The views of a scene show one set of named points, each view turned or mirrored, shifted and resized as a whole, with a little noise and some points left out.

Scene 1
View 1
(54): -30 -4 18 -10 -25 -30 10 13 24 18 18 0 0 34 -25 -16 -2 2 38 15 -24 16 21
 -10 -9 20 39 -27 -26 41 9 -1 -42 4
(20): -8 -3 5 -3 -50 1 22 -13 -16 -6 -25 23 -12 37 -15 -10 35 15 -17 -49 36 33
 -10 0 -55 7 -11 17 -27 -5 -14 31 47 3
(191): -12 0 -2 -5 -46 2 23 -15 -8 -11 -23 16 -10 31 -8 6 24 10 -4 -35 15 27 -7
 -5 -45 13 3 8 -18 -1 -4 14 32 6
(119): -28 5 7 -13 -25 -23 14 6 21 6 6 1 -1 24 -17 9 -8 0 38 18 -30 13 17 -14
 -8 23 45 -29 -14 30 15 -14 -34 11
(152): -16 -6 14 -6 -40 -15 17 -4 -1 11 -8 15 -8 40 -21 -22 21 13 1 -24 18 32 3
 -2 -37 11 9 -1 -32 18 -8 29 10 3
(131): -13 0 2 -8 -41 -4 20 -13 -5 -4 -18 15 -9 33 -13 3 18 10 0 -24 12 29 0 -4
 -39 13 8 1 -23 6 -3 15 23 6
(215): -12 1 4 -7 -44 -1 23 -14 -10 -4 -21 17 -11 33 -15 1 22 13 -6 -31 19 32
 -5 -2 -43 9 5 5 -23 1 -10 20 31 7
(144): -10 2 12 -18 -40 -8 22 -15 -12 12 -21 15 -17 37 -24 6 15 17 -7 -15 22 49
 -1 8 -31 8 19 0 -32 9 -8 27 26 13
(212): -12 -7 2 2 -49 0 19 -9 -5 -9 -16 20 -7 34 -10 -18 36 9 -7 -48 24 21 -6
 -6 -55 10 -12 12 -22 0 -10 26 32 -2
(204): -23 7 8 -15 -30 -14 17 -2 5 7 -5 4 -6 27 -18 16 -3 7 23 9 -15 27 10 -7
 -15 17 39 -20 -19 21 11 -3 -14 15
(108): -23 -3 -6 8 -42 -4 15 1 14 -22 -1 11 4 26 -2 -14 20 -3 18 -36 -6 -8 -2
 -21 -47 17 -2 -7 -3 7 7 -8 -3 -9
(86): -21 1 4 -6 -36 -12 17 -2 9 -1 -5 8 -6 32 -14 -3 11 4 19 -13 -9 16 5 -13
 -28 15 21 -11 -17 17 3 1 -5 2
(147): -16 2 2 -7 -39 -5 20 -10 -1 -4 -15 12 -8 30 -10 5 16 7 6 -22 5 23 2 -8
 -37 14 13 -1 -18 5 0 8 12 6
View 2
(191): -6 -1 15 -15 -24 24 1 0 2 -10 15 -7 -25 5 -3 -8 -9 -23 -29 10 -27 23 10
 -23 25 -13 10 24 3 6 -5 -10 -24 -36
(131): -14 -6 18 -10 -17 19 -11 3 -7 -11 8 0 -8 2 2 -3 -4 -12 -26 -2 -28 11 1
 -19 20 -2 11 12 3 9 -1 -2 -15 -20
(152): -19 -12 12 -9 0 17 -28 18 -10 -21 4 8 0 -5 4 14 2 -16 -22 6 -30 5 0 -13
 7 -2 2 14 2 25 -9 -2 -9 0
(54): -38 -20 20 12 2 4 -49 11 -36 -10 -12 20 35 -2 20 7 12 31 -15 -41 -32 -20
 -33 -6 -2 38 13 -24 3 14 20 22 11 31
(144): -16 -20 18 -20 -11 24 -14 6 12 -5 -3 -1 1 0 4 1 0 -25 -28 12 -29 16 1 -8
 9 12 -2 17 -2 21 -13 -5 -10 -25
(20): -6 -3 10 -19 -11 26 0 15 -2 -20 17 -5 -27 -1 -7 6 -14 -38 -25 26 -25 22
 19 -23 22 -27 1 35 3 17 -16 -16 -30 -31
(86): -24 -6 17 2 -12 12 -24 5 -24 -13 3 6 7 2 8 -4 1 7 -18 -26 -30 0 -14 -16
 15 13 15 -6 2 7 11 9 -9 3
(212): -6 4 8 -12 -6 19 -6 17 -18 -26 20 1 -23 -4 -5 9 -14 -26 -24 13 -24 14 13
 -26 24 -28 9 29 3 13 -10 -11 -27 -16
(215): -12 -9 16 -13 -15 20 -8 6 -2 -12 9 -4 -14 2 -1 -1 -6 -22 -26 6 -29 18 6
 -20 21 -8 6 19 1 12 -6 -3 -18 -25
(119): -35 -14 23 11 -18 7 -38 -3 -28 -2 -12 15 32 5 19 -12 8 35 -18 -49 -34
 -16 -37 -11 6 44 19 -28 4 -1 25 27 10 16
(108): -14 14 9 11 -14 5 -15 9 -48 -25 23 7 -15 1 3 -5 -9 11 -16 -30 -27 -3 -8
 -36 30 -17 29 2 8 -7 18 8 -23 6
(204): -32 -23 29 1 -20 13 -30 -8 -3 5 -16 9 27 8 16 -14 11 20 -25 -32 -35 -2
 -28 -4 6 46 10 -19 0 7 18 18 9 -4
View 3
(147): 3 -1 -8 8 6 2 8 -3 -12 -22 -14 9 -6 12 1 -3 -16 -11 10 0 -12 -6 3 -3 1
 -6 5 8 -2 -1 22 -5 -3 16
(20): 8 2 -10 -6 11 31 8 2 -5 -26 -20 4 -4 23 6 11 -13 -5 28 9 -20 8 26 -5 2
 -7 11 10 0 12 19 -8 28 9
(119): -6 -3 -10 29 -4 -40 4 -17 -18 -16 1 29 -18 -9 -4 -17 -18 -18 -15 -14 -6
 -28 -20 -3 0 -2 -4 3 -5 -18 20 -4 -40 21
(131): 3 1 -11 6 6 7 8 -4 -9 -23 -15 10 -6 16 2 0 -14 -12 16 2 -14 -5 8 -4 2 -7
 5 9 0 2 20 -4 6 15
(191): 5 5 -7 -2 10 20 12 3 -7 -27 -22 1 1 26 0 5 -10 -13 26 8 -13 -2 13 -2 1
 -11 8 11 1 6 21 -4 16 18
(144): 3 5 -20 -2 4 8 10 -18 -4 -22 -17 16 -11 21 -4 2 -15 -21 30 6 -20 -5 19
 -4 -3 -12 5 4 0 14 12 0 26 16
(54): -5 -9 -14 29 -6 -38 -4 -21 -19 -13 9 39 -25 -17 7 -12 -20 -9 -19 -19 -10
 -21 -11 -3 0 3 -3 -1 -9 -13 16 -7 -31 14
(215): 5 1 -10 3 6 14 11 -3 -8 -24 -18 7 -5 19 2 3 -13 -11 20 4 -15 -2 13 -3 0
 -9 7 8 0 6 20 -4 13 14
(86): 1 -4 -6 17 3 -10 5 -5 -15 -20 -8 20 -11 2 3 -5 -17 -8 -2 -7 -10 -11 -4
 -4 1 -5 3 7 -4 -7 21 -7 -14 16
(108): 5 -8 8 17 7 7 5 17 -19 -25 -8 6 -2 6 14 0 -16 9 -8 -7 -5 -4 0 -3 10 0 9
 14 -4 -13 32 -15 -22 11
(152): 5 -4 -16 7 2 4 1 -12 -10 -19 -5 23 -16 7 10 3 -17 -5 10 -3 -22 -1 14 -4
 -1 -2 5 4 -4 9 15 -9 14 8
(212): 9 -2 -7 1 9 27 5 6 -9 -26 -15 6 -3 18 13 10 -14 2 17 3 -18 9 20 -3 5 -5
 10 10 -2 6 23 -11 18 7
View 4
(144): 2 2 22 -13 8 -11 2 0 32 3 -8 -26 13 11 -14 32 -10 3 -3 -15 13 -1 -8 13
 -13 10 26 -12 16 9 17 -19 12 -9
(20): -7 -5 37 -12 5 -4 7 -6 9 13 -15 -13 12 -10 -5 40 -16 -1 4 -16 25 -15 -15
 29 -24 15 25 10 28 9 8 -17 22 -23
(131): -1 3 15 -10 7 -6 3 2 18 7 -9 -12 5 1 -9 20 -1 4 1 -8 10 -1 -12 22 -14 7
 18 -3 14 13 7 -12 17 -7
(119): 6 22 -22 0 17 -12 -4 15 35 -11 2 -9 -3 18 -16 -20 27 15 1 13 -30 14 3 8
 12 -3 7 -25 -13 25 -1 0 8 25
(212): -8 -5 30 -10 5 -1 8 -7 4 16 -14 -8 10 -14 -1 32 -12 -1 6 -13 21 -14 -16
 32 -22 10 21 12 25 11 6 -12 23 -18
(147): -1 5 6 -9 8 -5 4 4 16 7 -8 -9 2 0 -7 12 3 6 2 -4 5 -2 -11 21 -10 4 16 -7
 9 17 6 -9 18 -2
(204): 11 15 -14 -6 13 -13 -4 16 42 -10 1 -18 -1 24 -18 -3 17 12 -5 2 -12 15 -5
 3 4 -1 14 -33 -8 20 10 -8 8 17
(152): -8 7 24 -10 12 -11 -1 -6 24 -5 -6 -16 16 3 -12 19 -5 2 7 -6 -6 -9 -2 19
 -6 13 25 0 16 11 -1 -11 13 -6
(215): -2 0 20 -11 5 -6 6 0 16 11 -10 -13 7 -2 -6 26 -6 1 2 -11 15 -5 -12 23
 -18 9 20 -1 15 13 9 -14 18 -12
(108): -7 9 0 1 12 0 6 4 -1 10 -9 11 -2 -14 1 -7 15 10 12 7 -8 -6 -8 36 -8 1 11
 8 7 21 -11 4 23 5
(54): -2 23 -10 -3 20 -16 -9 6 40 -21 4 -12 7 17 -19 -21 23 14 8 12 -42 6 11 7
 14 6 17 -20 -7 22 -11 1 3 24
View 5
(215): -4 7 0 -10 4 19 9 -16 -16 4 -9 6 -6 -5 -12 21 -9 1 2 1 3 -2 -4 8 -24 -12
 0 2 -7 -29 -9 13 15 -17
(131): 2 3 2 -7 5 16 9 -19 -15 1 -10 11 -6 0 -8 15 -4 -1 3 1 4 -2 -4 10 -22 -8
 -1 0 -1 -24 -10 8 14 -15
(20): -7 11 -9 -13 -3 27 5 -11 -23 9 -3 -3 -7 -12 -23 44 -24 4 -2 4 6 -4 -7 2
 -27 -19 6 0 -15 -43 -7 22 16 -16
(108): 27 -3 -4 6 6 16 17 -13 -12 -8 -11 14 9 2 13 12 -9 -9 0 15 5 -9 19 -3 -13
 -3 30 -11 11 4 -10 -17 10 -2
(119): 9 -11 21 8 18 -7 21 -21 3 -12 -28 30 -4 26 25 -42 31 -10 9 0 -2 -2 13 35
 -4 14 -2 -3 26 9 -6 -21 -3 -9
(152): -8 7 0 -5 1 13 7 -6 -12 5 -14 3 -10 6 -9 10 0 -1 0 3 0 -3 0 25 -9 -9 9
 -7 -7 -36 0 9 -8 -9
(86): 7 -2 6 2 10 7 15 -15 -8 -5 -17 16 -2 12 8 -6 10 -7 2 3 2 -2 11 20 -10 1
 8 -4 10 -10 -5 -7 2 -7
(147): 4 3 5 -2 6 14 13 -18 -13 0 -14 11 -4 2 -1 8 -1 -1 3 2 3 -4 2 11 -21 -4 2
 -1 5 -17 -10 3 14 -14
(204): -2 -6 23 1 19 -4 15 -26 -2 -7 -26 27 -11 25 14 -34 31 -5 11 -7 0 1 -1 38
 -11 11 -17 5 17 -6 -10 -5 4 -19
(54): 3 -9 16 11 16 -9 18 -9 3 -9 -26 23 -6 31 22 -38 33 -11 5 3 -5 -3 17 47 7
 10 9 -11 20 -6 3 -18 -22 -6
(191): -1 8 -4 -11 2 25 7 -24 -20 4 -9 7 -7 -11 -15 32 -15 5 0 0 6 -2 -7 -4 -31
 -12 -2 5 -8 -26 -14 16 29 -18
(212): 1 9 -11 -5 -4 24 8 -8 -21 5 -7 -1 -4 -9 -14 37 -20 -1 -4 7 6 -7 1 1 -20
 -18 18 -5 -9 -33 -6 12 11 -9
(144): -16 8 8 -12 6 14 5 -18 -14 6 -15 8 -15 2 -17 10 1 4 6 -4 2 0 -15 24 -21
 -8 -16 6 -8 -39 -6 20 9 -19
View 6
(20): -12 6 -28 -20 33 -5 -6 -17 15 18 0 1 0 13 -5 -7 23 39 -3 -18 19 5 44 28
 13 -16 15 -12 -11 -15 -8 -13 25 3
(108): 0 -2 -13 -25 -16 0 -16 -23 -7 -5 6 4 3 23 19 3 34 -16 6 0 9 -1 1 11 17 1
 2 -22 13 -8 9 0 6 -7
(212): -7 4 -29 -20 20 -2 -11 -22 11 11 1 2 3 13 2 -3 26 27 5 -11 18 3 33 24 17
 -11 12 -14 -4 -16 0 -6 22 0
(204): -3 -25 35 -17 -21 -27 -10 6 -18 0 -13 -27 -10 -1 10 -3 31 -13 -23 11 10
 10 13 6 -10 -12 -33 -31 -17 21 -18 6 -4 -14
(119): 1 -25 32 -18 -43 -24 -13 -2 -25 -10 -16 -26 -6 -2 20 2 37 -28 -16 17 7 7
 -2 0 -2 0 -38 -36 -5 19 -7 13 -7 -17
(215): -8 -2 -9 -19 18 -10 -11 -10 5 11 0 -4 -2 11 -4 -5 24 19 -7 -11 16 7 34
 23 6 -17 2 -17 -13 -7 -9 -9 16 -2
(144): -11 -4 2 -15 19 -20 -5 -3 4 17 -13 -17 -6 -2 -5 -6 25 30 -15 -6 18 9 44
 21 -1 -18 -10 -20 -24 1 -18 -5 15 -3
(191): -11 0 -10 -20 27 -8 -10 -7 9 16 10 6 -3 20 -7 -7 23 18 -8 -17 16 7 36 30
 7 -19 9 -11 -14 -7 -12 -14 16 1
(131): -6 -5 -2 -18 10 -12 -9 -9 2 10 -3 -7 -4 9 0 -4 27 14 -9 -7 14 6 30 21 5
 -13 -2 -19 -10 -3 -9 -6 13 -1
(86): -2 -12 4 -20 -14 -13 -11 -10 -10 -1 -5 -14 -5 6 14 -1 30 -7 -7 3 12 3 12
 10 6 -4 -16 -26 -3 3 -4 5 4 -10
(147): -4 -6 2 -20 4 -11 -10 -8 -3 6 -2 -7 -4 11 4 -3 29 3 -9 -5 13 6 20 16 6
 -12 -5 -20 -8 0 -9 -3 9 -6

In a view up to two points have been moved. Name them for each view, in the order of its rows, or write none.
view 1 -> (191), (204)
view 2 -> none
view 3 -> (144)
view 4 -> (212)
view 5 -> none
view 6 -> none

Scene 2
View 1
(92): 2 4 -14 4 14 25 -3 -25 -4 -17 17 19 23 7 28 2 8 -22 14 6 -10 3 7 15 -28
 -9 -2 11 5 8 4 14 7 2
(93): 16 -5 -22 -1 38 28 10 -7 17 -13 5 6 38 11 35 0 8 -21 -11 -10 -8 -4 2 6
 -33 -5 -10 10 0 -7 9 9 8 -14
(259): 2 0 -15 7 25 43 7 -23 -5 -30 9 19 27 11 26 6 5 -23 -6 0 -11 -4 5 5 -43 3
 -13 8 3 8 -3 24 12 -12
(194): 10 -7 -16 2 35 44 4 -16 6 -25 5 15 36 9 35 3 7 -23 -5 0 -13 -8 8 8 -41 0
 -16 11 2 -1 0 19 11 -16
(29): 13 -3 -23 -1 40 31 18 -11 10 -20 -2 8 36 19 29 5 3 -23 -23 -11 -7 -5 -3
 0 -41 3 -11 10 -2 -1 2 16 13 -17
(172): 25 -1 -33 -11 37 -1 7 11 34 15 8 -6 42 17 38 -6 14 -8 -2 -18 -2 2 -1 15
 -9 -24 2 14 -1 -17 26 -10 -1 1
(149): 6 3 -19 2 19 23 2 -18 2 -14 13 13 27 11 29 3 10 -20 9 -2 -7 3 2 13 -26
 -10 -2 10 4 3 5 11 7 0
(126): -3 8 -13 8 9 25 0 -29 -8 -20 18 21 18 7 24 4 7 -20 14 8 -9 7 3 14 -28 -9
 2 9 4 10 3 17 6 4
(60): 14 -4 -24 0 39 27 16 -5 15 -16 3 6 36 14 32 3 7 -20 -17 -10 -4 -2 -1 2
 -37 -2 -8 10 2 -5 10 12 12 -14
(138): 0 0 -20 6 28 26 33 -22 -7 -37 -1 17 19 19 12 13 -5 -25 -36 -5 -2 10 -13
 -11 -49 9 -1 10 0 12 -4 27 18 -16
(240): -5 6 -18 7 15 15 25 -29 -10 -29 7 18 11 19 10 12 -1 -24 -21 -1 -1 14 -11
 -3 -38 2 8 9 2 15 -3 23 11 -3
(160): 22 -8 -19 -3 43 48 -12 -4 20 -10 6 7 48 4 49 -5 14 -19 10 -2 -19 -15 16
 19 -33 -9 -24 13 2 -9 11 7 6 -15
(107): -12 10 -12 12 6 24 16 -37 -20 -36 13 25 7 13 11 10 -3 -25 -4 6 -5 12 -6
 4 -39 3 3 8 2 21 -10 30 12 1
(55): 11 -1 -13 2 22 43 -16 -20 5 -14 17 17 34 3 41 -4 14 -19 24 5 -19 -8 17
 22 -30 -12 -15 11 5 1 6 10 6 -2
(47): 16 -6 -19 -1 38 43 -2 -10 13 -16 8 12 41 9 39 0 13 -20 1 -3 -13 -10 10
 13 -36 -5 -19 10 2 -4 6 14 7 -13
(45): 14 -4 -27 -4 42 17 28 -2 18 -13 -3 2 35 19 27 6 2 -19 -34 -16 1 3 -10 -7
 -35 -2 -3 12 -2 -5 10 11 14 -14
View 2
(172): 29 7 -11 -14 4 -9 -20 9 5 -9 1 -8 8 -12 -12 -18 -17 -2 1 6 -24 4 7 11 2
 9 -6 13 -11 2 0 17 5 -4
(259): 5 17 0 -11 13 2 2 17 2 -3 -17 -5 13 -12 -6 -4 2 -19 4 0 2 4 19 -6 5 -14
 1 12 -5 -16 -13 7 11 11
(149): 15 11 -3 -11 11 -1 -3 15 2 -8 -7 -1 14 -9 -8 -4 0 -9 -1 -2 -7 5 11 -1 7
 -7 3 14 -11 -12 -8 7 6 8
(126): 14 8 -1 -8 12 -1 3 15 3 -8 -7 3 16 -5 -6 3 5 -8 -4 -5 -3 4 8 -7 7 -10 6
 17 -14 -17 -10 1 7 13
(93): 14 17 -5 -14 9 -2 -9 14 2 -6 -10 -8 10 -15 -8 -12 -7 -15 6 7 -10 3 17 3
 3 -5 -2 10 -6 -8 -9 14 9 2
(55): 21 17 -1 -15 11 3 4 15 -5 -17 -3 -8 15 -10 -12 -2 6 -17 4 3 -13 2 9 -3
 11 -14 6 17 -14 -14 -13 6 4 -1
(29): 5 18 -2 -11 9 -1 -8 14 5 -1 -17 -9 8 -16 -6 -14 -9 -17 6 5 -3 4 22 1 2
 -7 -3 9 -1 -11 -8 13 15 6
(60): 10 15 -4 -12 8 -3 -10 14 4 -2 -12 -7 8 -15 -6 -15 -10 -14 5 3 -6 2 18 1
 3 -3 -6 7 -3 -8 -7 12 11 5
(107): 0 9 2 -6 15 0 4 17 9 0 -17 8 16 -5 -2 3 4 -9 -5 -10 11 6 14 -11 4 -11 4
 13 -9 -21 -9 0 12 24
(47): 17 23 -3 -17 9 2 -3 15 -5 -10 -11 -16 11 -18 -11 -12 -2 -24 10 11 -13 1
 20 1 6 -12 -2 11 -5 -9 -15 13 8 -4
(194): 10 20 -2 -14 10 2 -1 16 -1 -7 -14 -10 12 -14 -8 -9 0 -21 6 6 -5 2 20 -1
 6 -13 -1 11 -4 -13 -14 9 10 4
(160): 21 22 -4 -18 10 1 -3 14 -5 -14 -5 -16 11 -16 -13 -11 0 -21 10 12 -19 0
 16 3 8 -11 0 13 -9 -8 -14 14 6 -8
(45): 7 14 -5 -10 9 -5 -16 12 10 3 -16 -6 7 -17 -5 -18 -16 -13 4 3 -4 5 20 4 0
 2 -7 6 0 -7 -5 17 15 8
View 3
(93): -7 -6 -8 1 3 1 1 -7 -13 -13 -2 1 -9 -1 -5 -8 -28 -10 9 0 -38 11 7 24 -4
 1 2 17 36 -12 1 6 30 4
(240): -3 4 -8 -2 5 20 14 -26 20 5 9 -11 -42 4 3 -16 0 -23 12 2 -31 8 -3 28 -8
 -12 4 0 5 1 -4 -9 24 6
(55): -19 12 -9 1 4 -7 -5 -14 1 -12 -19 3 -14 -14 -10 -4 -26 6 8 -6 -42 31 26
 45 9 -14 14 5 47 -34 14 -4 12 8
(45): 0 -13 -4 1 0 10 7 -8 -12 -10 9 -3 -11 7 0 -9 -21 -19 8 5 -34 -1 -4 10
 -15 7 -2 17 22 4 -7 7 35 1
(160): -12 -3 -11 0 4 -6 -9 -1 -18 -22 -19 6 -1 -5 -11 -2 -37 3 8 -3 -46 28 25
 32 5 -4 7 18 55 -28 8 10 22 3
(194): -1 -6 -14 0 6 12 -3 -15 -8 -14 -12 -5 -21 3 1 -5 -23 -8 9 -3 -44 28 19
 30 1 -10 5 13 33 -12 4 5 23 3
(29): 2 -13 -12 0 4 14 4 -11 -13 -15 0 -6 -19 9 1 -7 -22 -15 7 2 -41 14 5 16
 -8 -4 1 16 25 0 -3 9 31 1
(149): -16 9 -4 -1 4 -1 6 -15 10 -2 -3 1 -20 -9 -10 -11 -17 -8 8 -2 -31 11 10
 36 1 -9 11 5 29 -20 3 -7 21 9
(107): -6 14 -14 -2 6 22 12 -32 27 2 -3 -10 -50 -1 2 -11 1 -14 13 -3 -34 27 15
 43 2 -23 9 -5 13 -13 6 -13 13 9
(47): -6 -5 -10 1 5 2 -3 -8 -11 -17 -13 1 -9 -3 -4 -5 -30 -3 8 -1 -45 26 20 30
 2 -7 4 14 41 -18 7 7 23 3
(92): -19 16 -7 -1 4 2 6 -19 14 2 -4 -2 -25 -11 -9 -11 -14 -5 10 -1 -32 19 13
 44 4 -12 15 1 31 -24 7 -10 17 12
(138): 9 -9 -13 -2 7 31 13 -27 7 -4 8 -14 -44 14 10 -13 -3 -26 12 3 -36 15 -1
 16 -10 -12 -3 10 3 12 -6 2 31 2
(259): -2 1 -14 0 5 19 1 -22 5 -9 -8 -8 -32 3 2 -7 -13 -10 11 -4 -40 30 18 32
 -1 -17 6 7 24 -9 5 1 18 5
View 4
(240): 10 -17 8 -20 10 -3 -8 -16 13 36 -11 -21 17 -16 10 -17 -3 -3 -17 28 -17 9
 -20 -34 -21 15 -15 19 9 -9 -17 -7 -13 -4
(60): 21 -15 6 -16 2 -14 0 -9 3 18 10 -9 14 -31 -8 10 -2 -25 -13 24 -7 13 -19
 -30 10 16 5 11 12 18 -21 1 0 -16
(47): 20 -10 1 -19 5 -31 -2 6 10 29 7 3 20 -37 -14 16 -8 -42 -19 29 8 18 -19
 -36 16 13 1 11 13 26 -20 11 1 -17
(55): 11 -13 -4 -20 10 -43 -13 23 29 29 3 21 34 -29 -6 12 -14 -46 -22 34 23 19
 -15 -35 8 8 -1 10 10 16 -11 10 1 -8
(172): 19 -34 2 -5 -2 -13 -1 6 -4 -28 40 6 23 -17 -5 24 -2 -28 -1 21 4 5 -7 -15
 29 20 25 0 17 20 -12 -13 22 -9
(160): 18 -11 -4 -16 4 -36 -3 12 11 21 15 14 25 -41 -15 24 -10 -53 -18 28 14 18
 -19 -34 26 12 11 7 11 34 -17 13 6 -17
(45): 21 -17 10 -14 1 -1 4 -21 -8 11 11 -20 7 -32 -9 6 3 -15 -9 21 -17 9 -20
 -27 11 20 7 12 15 19 -25 -6 -1 -17
(149): 10 -21 2 -16 9 -23 -11 9 21 21 5 5 28 -17 3 0 -8 -26 -16 30 6 11 -16 -30
 -4 11 -1 11 12 2 -12 -2 0 -5
(92): 9 -17 1 -18 10 -28 -15 14 28 27 0 8 34 -16 2 -2 -8 -27 -20 32 9 13 -15
 -32 -9 10 -8 13 9 -1 -11 3 -3 -4
(126): 5 -19 0 -20 14 -26 -17 13 28 28 -5 8 35 -13 6 -7 -11 -22 -22 34 8 12 -15
 -32 -14 7 -9 12 8 -6 -11 0 -3 0
(107): 6 -14 7 -25 14 -13 -17 -4 27 47 -20 -11 25 -15 12 -20 -7 -8 -26 33 -6 13
 -22 -36 -31 10 -25 20 7 -16 -14 -4 -16 -1
(138): 11 -7 10 -25 12 -1 -5 -26 9 51 -19 -26 12 -26 4 -19 0 -3 -22 30 -22 12
 -26 -38 -23 14 -19 21 8 -3 -24 -3 -18 -11
(259): 13 -7 5 -24 10 -21 -6 -4 16 46 -11 -5 19 -33 -6 -3 -7 -25 -24 32 0 17
 -23 -39 -8 10 -10 16 7 10 -20 9 -11 -12
(29): 20 -11 8 -18 3 -10 0 -15 -3 29 3 -15 9 -36 -11 8 -2 -26 -14 26 -9 14 -23
 -32 8 19 0 14 12 23 -25 2 -4 -18
(194): 18 -6 1 -21 8 -25 -2 0 10 38 -2 -2 17 -39 -12 8 -6 -34 -21 31 2 20 -23
 -38 10 13 -3 15 11 21 -22 12 -6 -16
View 5
(172): -6 7 -26 0 -2 -13 -8 13 6 -10 1 5 -9 -20 20 16 6 20 -7 -15 -3 4 -12 -18
 2 -12 -18 19 -14 -15 -28 11 -12 -26
(194): -25 13 4 -6 -9 -2 -6 -9 5 -9 -25 -13 12 -32 16 7 -1 16 -12 7 0 3 -8 -5
 17 1 -2 10 -1 -12 -27 -10 12 -2
(160): -19 8 -6 -10 3 -9 -15 -4 6 -10 -27 -12 11 -33 14 10 5 18 -13 5 5 8 -13
 -10 24 -7 -18 15 -2 -26 -37 -3 -2 -12
(126): -18 17 -1 -17 -10 -6 5 -7 12 -8 -7 5 6 -26 19 14 9 -5 -16 7 3 -3 -16 -17
 2 5 0 11 1 -1 -26 -26 16 9
(149): -16 14 -6 -11 -10 -6 2 -4 10 -8 -8 0 3 -26 18 13 6 4 -15 4 2 -1 -15 -15
 5 1 -3 12 -2 -5 -26 -16 10 1
(138): -22 16 10 5 -29 6 8 -8 5 -12 -13 -15 5 -26 20 5 -10 19 -5 4 -9 -8 -2 5 0
 3 20 7 1 11 -8 -10 26 8
(92): -19 15 -1 -16 -7 -6 2 -7 10 -7 -11 1 6 -26 19 12 8 -2 -16 7 3 -1 -15 -16
 6 2 -3 11 1 -6 -29 -23 14 6
(259): -23 14 8 -7 -14 0 0 -11 8 -10 -22 -11 12 -31 17 8 0 10 -13 9 1 -3 -7 -4
 10 3 5 9 3 -4 -23 -19 20 6
(240): -19 16 4 -2 -26 5 12 -5 8 -10 -5 -3 2 -23 21 9 -2 6 -9 2 -7 -8 -6 -5 -4
 5 16 8 1 12 -10 -18 27 10
(107): -21 19 9 -10 -22 3 13 -11 11 -8 -7 -1 7 -24 21 10 2 -4 -15 12 -2 -8 -9
 -7 -3 8 15 8 4 10 -16 -30 31 17
(60): -17 12 -5 3 -14 -2 -3 -2 3 -11 -14 -10 3 -27 20 8 -2 22 -7 -3 -4 1 -7 -3
 8 -4 -2 13 -5 -7 -22 -1 8 -9
(55): -19 12 -2 -19 3 -11 -6 -9 10 -7 -21 -3 10 -30 16 11 11 3 -19 10 8 6 -16
 -17 17 1 -15 14 -2 -18 -38 -21 4 1
(93): -15 11 -7 -1 -9 -4 -5 -1 4 -10 -17 -8 4 -28 18 11 0 21 -9 -2 -3 2 -8 -5
 11 -4 -5 13 -4 -12 -25 -1 6 -10
(45): -15 9 -8 12 -18 1 -6 3 1 -14 -14 -14 0 -25 19 7 -10 33 -1 -8 -10 1 -3 2
 7 -8 1 10 -6 -6 -17 13 6 -17

In a view up to two points have been moved. Name them for each view, in the order of its rows, or write none.
view 1 -> none
view 2 -> (47)
view 3 -> (107)
view 4 -> (138)
view 5 -> (45)
